Each row is a point on a tangle of strands that fork and nearly touch. The rows are in no order.
Two points are linked if the straight distance between their rows is under 42.2. Some points are linked to none.
z175: [ -1 -33  -7 -17  -8  -3  22  -4  -5   7   5  30 -12 -19  -2  12 -11  -6
 -11  -1]
z5: [-16   6 -22 -11  13  10  24  13  22  -3   0 -12   5   9   6  10   6  -7
  12 -22]
z633: [ -9   2  19  -6   2   7  11   7   2  13  -1  22 -17 -29   6 -14 -20  -8
 -21  21]
z958: [-19   0  10 -10  -3 -11 -26 -11 -10  17   6 -15  -9   9   2 -19   2   0
 -11   4]
z716: [  0   4  11  15 -16 -10 -32 -21 -12 -12  -7  -7  11   3   4  -5  18  12
  21  10]
z330: [ -7   3  -2   3  10   7  12  -4  18 -25 -10   3   7  19 -14  16  10  12
  12 -17]
z692: [ 10 -17 -22 -10   2   1  17  10   6   8  23   8   4   5  -3   0 -13  -2
  -1 -19]
z19: [-19   2 -13  -9   8  -5   9  24  19   6   4 -14   3  20  -1   1   7 -17
   0 -11]
z921: [ -5 -17   4  -3   3   6  17  19   4  17   1  18 -11  -9  25   4 -17   7
 -10 -14]
z825: [ -2   5 -13  21  -1 -14 -15  13   1  -7 -11 -29   2   7   1   3  12  -6
  15  10]
z282: [ 13  11  -1   5  -9  -5 -24 -28  -9  -8   8 -20  13   4  -9 -12  20  10
  16   8]
z258: [ -8  -9  -2  16  10   0  -5   5  24  -9 -12 -26   9  21   2   8  11  16
  20  -5]
z468: [-12  -5   2  14  -5 -13 -39  -2 -22  15   1 -15   3   8  17 -13   8  14
  13   7]
z102: [  8  -5  -3  -6   0   3  15 -16   2   4  -5   4  -2  -8   9  15   3   3
   9  -8]
z360: [  5  -8  -2  23  -4  -7 -15   5 -12   6 -18 -22  10  -1  21  12   7  19
  24  -3]
z739: [ 18 -10   0  -2  -1  -6  -1  -4 -13   4   8  16  -5  -6 -23  -3 -16   5
 -20  16]
z854: [  1  -7   9 -16   0  -3   1  12 -11   9  -3  14   9   5  -7  13  -2 -26
 -16   8]
z289: [ -4  -4   7 -28   5  20  13 -25  19  -2  12   7   0  -2 -12 -10  -6 -21
 -11  -1]
z200: [  2  17   7 -15   8  -4  11   9   9   7  21  17  15  -8 -13 -19 -14   1
   9  -4]
z455: [  5  20  21 -12 -17  10  -6 -22  -2  15   8  -5   3 -15  16 -23   0  10
  -3   4]
z573: [  9  -3  20  -1  -4   1 -10 -32   1   6  -1   2  -7  -6   8  -7   5  33
   7   7]
z760: [  3   4 -22  16  -1 -15   4   5  -5  -7 -13 -23   3  -5  -2  15   6   2
  21   0]
z568: [-11  26  21 -13 -10  20 -10 -20 -14   8  -1   4  -5  -9   6 -16   1   2
 -17   0]
z973: [-11  -3  -3 -19  17  11  19  -6  14   0   5  12  -7  -9  -7   0  -5 -25
  -3   1]
z32: [  1  -9 -16  -5 -13  -9   8   4 -14   8  12  -2 -15   0   3  -2  -3 -12
 -21  -8]
z985: [ 15   8   9  -6 -17  -6  -1 -29   4   6   8  -5   0 -10   9 -14   7  13
   7   1]
z680: [  2  24   3 -11  12  19   3  12  10 -12  15   8  27  13 -17 -14   1  -7
   1  -9]
z358: [  7  -9   8  -1  -1   6   8  -6  23 -19   9  17  -8  -6 -20 -16 -20 -15
 -14  14]
z651: [  0   7  15 -11   8 -15   8   5  10  12   5  13   6 -12  -7  -7 -11  -2
  12  10]
z831: [  1 -10 -14 -18 -10  -7  11   4 -17  19  21  11 -13 -13  -6 -10 -14  -7
 -26   1]
z537: [ -7  -7  -9  27  11   2 -28   3 -18  -3 -25 -28  21   6  11  19  14  19
  37  -2]
z441: [ 11  -8 -14  20 -13  -3 -15  -8 -11  -1   0 -23 -12   9  13  -2   7   9
  -3  -5]
z411: [  9  15  -3  27  11   5 -19  12 -22   3  -9 -12   1   4   5  -4   1  13
   0   3]
z414: [  3   1  17  -6   3  -1 -15   2 -12  15 -10   1   4   3   0   4   2  -9
  -8  16]
z215: [ -7 -10  -7   4   1  -4   7  13 -12 -16 -15   5  -5   6  -9  27   5 -24
 -12  -1]
z313: [ -9  16  -6  19  -4 -11 -19  14  -1 -14  -9 -20  28   9   3   2  24  13
  34  -4]
z21: [ -9  -8 -12  16  14 -14  15  14  18 -13  -3  -1 -17   0 -12   4 -13   2
   0  -3]
z696: [ -2  -4   0  -3   2   0  -1 -20   8  -2 -14 -13  -1   5   7  18  17  -5
  15   1]
z876: [  1  -5  14 -24 -14  11   2 -32   7   2   3   2  -5  -4  -7  -6  -5 -19
 -21   9]
z548: [-15  17  13 -15  -6  22   4 -18 -16   2   0  18 -18 -13   6 -10  -3   0
 -27  -5]
z97: [-12   8  11  -7  -4 -16 -12   4 -20  21  -9   0  -4 -12   7   4   8 -11
   1  17]
z729: [ -5  -3 -11  17 -15 -12 -13   0 -29   8 -20 -15  -7 -10  24  15  10   8
  14   0]
z483: [ -6  -9 -26  -6  15  23  28  12  22 -15  -6  -1   7   7  -1  19  -1  -7
   9 -24]
z30: [ -6   0 -16  10  -3 -17   7   4 -19   4 -18 -13 -10 -13   7  20   2   1
  13  -5]
z979: [  3 -12 -19  10 -12 -14  -3   2 -12   6   5 -16 -20   8   7   1  -1   8
 -13 -12]
z556: [ 15  -3 -14   8  15  11   7   7 -15  14   6   6 -11  -6   5   1 -13  13
 -15  -5]
z580: [  4  18   5  23   9  13 -11  14  -4  -7 -14 -11  13   7  16   4   9   3
  11  -5]
z191: [  5  18   9   2 -12   2   6   1 -16   4   0  20  -8 -22  13  -5  -5  12
  -4   2]
z731: [  1   8  -2   9  -8 -12  12  12  -5   2   9  20 -15 -19   7 -11 -17  19
  -3  -7]
z440: [  8  -5 -13 -12  -2  -6  15   2  19  -3   1  -9  12   3  -6  12   8 -25
   9   8]
z274: [ -2  23   9   4  -5 -15 -12   3   2  -6   1 -10  23   3   2  -4  21   8
  30  -4]
z503: [-11   3   2  -2  15  -9 -15  -2   3  10   9 -12 -11  12 -12 -16  -6   4
 -12   6]
z913: [  8 -13  31  -2  -6  -1 -22 -17  -2  12  -2   6   2   5  -3  -8  -2  29
  -9  17]
z589: [ 18  -2  -1   9 -20  -8  -5 -16   3   1   2 -16   1  -1  13  -2  11  11
  10  -1]
z373: [  2 -21  16  -7  -6   1  -9  -6 -11  21  -1  13 -12   0   3   3  -6  25
 -21  12]
z935: [-2 -4  8  7 -1 -5  9 18 19  0 -6 -2  2  5 13  8 -4 -2  4 -8]
z744: [ -4   3  -7   1   7 -10   0  -3 -20 -11  -9   6 -11   2 -22  14   6 -13
 -10   7]
z775: [ 17  -9  -3  -5   4   5  20 -13   9   4   7  11   8 -11   7   9  -6  23
  16 -18]
z329: [ 29   2  -5  -2   1  15  21 -18  15 -11  11  10  14 -14  -4  -1  -2   4
  17  -6]
z695: [  6 -11  17   4   3   9 -10 -17   6 -16  -6   6  -6  16 -13   3  -1   4
 -16   7]
z779: [ 16  -5  -2 -15  -4   9  10  -1  14  -3   6  -2  13   3  -7   1  -1 -31
  -5  11]
z868: [ 14  21  15 -11   6  14   7   2  15  -1  21   9  25  -3  -9 -26 -10   1
   4  -9]
z807: [ -4   3  -1  13 -11 -15 -20  18   8  -3   0 -26   7  17   2 -10   9 -16
   2  12]
z144: [-15  -2   4   1 -16 -12 -35   0 -23  17   7 -13  -6  11  18 -16   5  12
  -8  -3]
z554: [ -8  15  11 -13  13  10   2   7  19  -8   0   2  13  12 -13  -4   4 -15
   1   1]
z875: [  9 -19  10  -3 -10  -1   2   4  -9   6   6  26 -11  -7  -7  -3 -16  18
 -24   8]
z253: [ -7   3  -4   6   8  -6   0  -9 -25  -4  -7  11 -20  -4 -12   8   0   9
 -12   1]
z333: [ -7  -7  -3  22 -10 -16 -41 -13 -29   1  -8 -10   0  -2   8  -3  11  15
  19  17]
z9: [ -2   3 -26  -2  20  -1  20  17 -10   8  -3  -2   2  -5  -6  18  -4 -11
   4 -10]
z294: [  4  -4  13  -4  -8  16  -4 -24  -2 -11  -4   1 -15  -1  -4  -3  -1 -14
 -28  10]
z657: [-20  12  -5   6 -12 -17 -12   9 -13  -3   0 -11  -8   9  13  -1  11   3
   3 -16]
z306: [ 13 -13 -10 -14 -13   6  10   3  -1  11  26  18  -1  -6   2 -17 -20   3
 -17 -13]
z166: [ -7  10 -10  -6  -6 -14  -2  18  10   0  10 -16   9  17  -4  -6  11 -15
   2  -5]
z749: [ 17 -11 -10 -16   4  23  17 -13  13 -12  17  24  11  -9 -16  -7 -11 -10
   8  -9]
z154: [  7   7  -4   9  10   4 -13   8 -27  20   2  -2 -10  -3   2  -7  -6  17
 -16   6]
z213: [-14   0  -9   6  20 -13  -2   6   8  -3   0 -10 -15  10 -14  -1  -2   0
  -2   1]
z616: [ -2   2   8  11   8  10   8   9  18 -17  -2   9 -16  -5  -5 -11 -15 -19
 -17  12]
z40: [ 22  -4  -1 -11   4   7   3  -8  -1   2  10   8   9   1 -20  -2 -10 -10
 -10  10]
z672: [  1  19  -3  20  -2   5  -3  24  18 -21  -9 -22  33  12   3   2  23  13
  25  -9]
z251: [ 12  -4  -1  13   5  10   2 -10   5 -24  -8   1  -1  14  -9  13   3  10
  -2  -9]
z421: [ 10  17  -3   5  13   9  -7  -3   5  -4  11 -14   9  14 -11 -13   7  11
   3  -7]
z17: [ -3  -7  -4 -16   0   0   6  20  -8   1  11  15   6  11 -12   5  -6 -25
 -21  -8]
z459: [ 11 -13 -21  -6  20  16  20  -1  16  -8   0   3   7   3 -16  17  -4  -6
   9  -5]
z52: [ -7 -12  15   3 -12  -7   4  19   1  14 -11   8  -6  -2  28  11  -3   2
  -4  -4]
z638: [-15 -14 -10  32   7   4 -33  -1  -7 -16 -27 -27   7  12  11  13  13   7
  26   9]
z640: [  4  -9 -12 -17   7  -2   8  12   0   9  17   7  12  18 -12   4  -3  -7
  -7 -14]
z6: [  8 -25 -16 -10  16  15  21  -1  18 -12   7  25   5  -5 -17   9 -16 -11
  10  -6]
z668: [ -9  -6  13 -16   5   3  17   0   4   4  -2  26 -10 -23  -1   1 -12 -24
 -10  13]
z632: [ -6  25  17  -5 -14 -10  -3   3 -11  10  -1   5  -1 -18  11  -9   1  -8
   3  10]
z879: [  2  -6  -8  -3  -4  -1   8  -2  26  -7 -13 -23  15  12   3  20  23 -13
  21   5]
z266: [-10   3  -4  -8  -1  11   9 -18 -21  -2   3  20 -27 -16  -4  -2  -4   7
 -26  -1]
z155: [ -4  18   8  17  -9  12  -4  13  11 -22 -15 -12  16  13  18   8  21  -4
  15  -8]
z529: [  1 -11  -2  -5   5  17  14   4  -9  20   7  17 -18 -13  17  -4 -13  12
 -22  -3]
z317: [-10   5  25   2  -6  -1   1  -3  10  -5  -4   9 -19 -15   0 -17 -14 -10
 -20  18]
z345: [ -8  -2  15  -4   5 -19   7   8  17   6 -10   4   0  -4   2   8  -1  -6
  15   9]
z295: [ -6  27  14   1  -7 -12  -6  -3   5  -4   0  -5   4  -6   4 -12   8  -1
  17   4]
z564: [-14   5   7  -5  13   9   4   8  17 -21 -15   4   9  24 -12  17  13  -9
   0  -4]
z862: [  5  -2 -11  14   0 -17  14  14  11 -12  10   8  -9  -6  -6  -7 -17  14
   1 -12]

Follow the links from the first point to the second, and from the first to the third. Name the last point that the two ways share.
z568 / z40 / z306 => z985
z775 / z568 / z17 => z985
z282 / z17 / z672 => z632
z154 / z716 / z831 => z632

A fork is a point with three links, a tip a point with one. Leave the first point through the second and follow the links. Name the first fork or tip that comes.
z921 / z52 => z358
z441 / z979 => z632
z696 / z102 => z638
z483 / z459 => z985
z191 / z731 => z282

Name the points in between on the shortest way along the links from the first point to the second, in order.
z935 / z333 => z52 z921 z529 z556 z154 z411 z580 z155 z672 z313 z274 z295 z632 z191 z731 z862 z21 z213 z503 z958 z144 z468
z6 / z760 => z459 z483 z5 z19 z166 z807 z825
z329 / z875 => z775 z102 z696 z879 z440 z779 z40 z739
z985 / z580 => z589 z441 z979 z32 z831 z306 z692 z640 z17 z854 z414 z97 z632 z295 z274 z313 z672 z155
z633 / z868 => z668 z973 z289 z876 z294 z695 z251 z330 z564 z554 z680
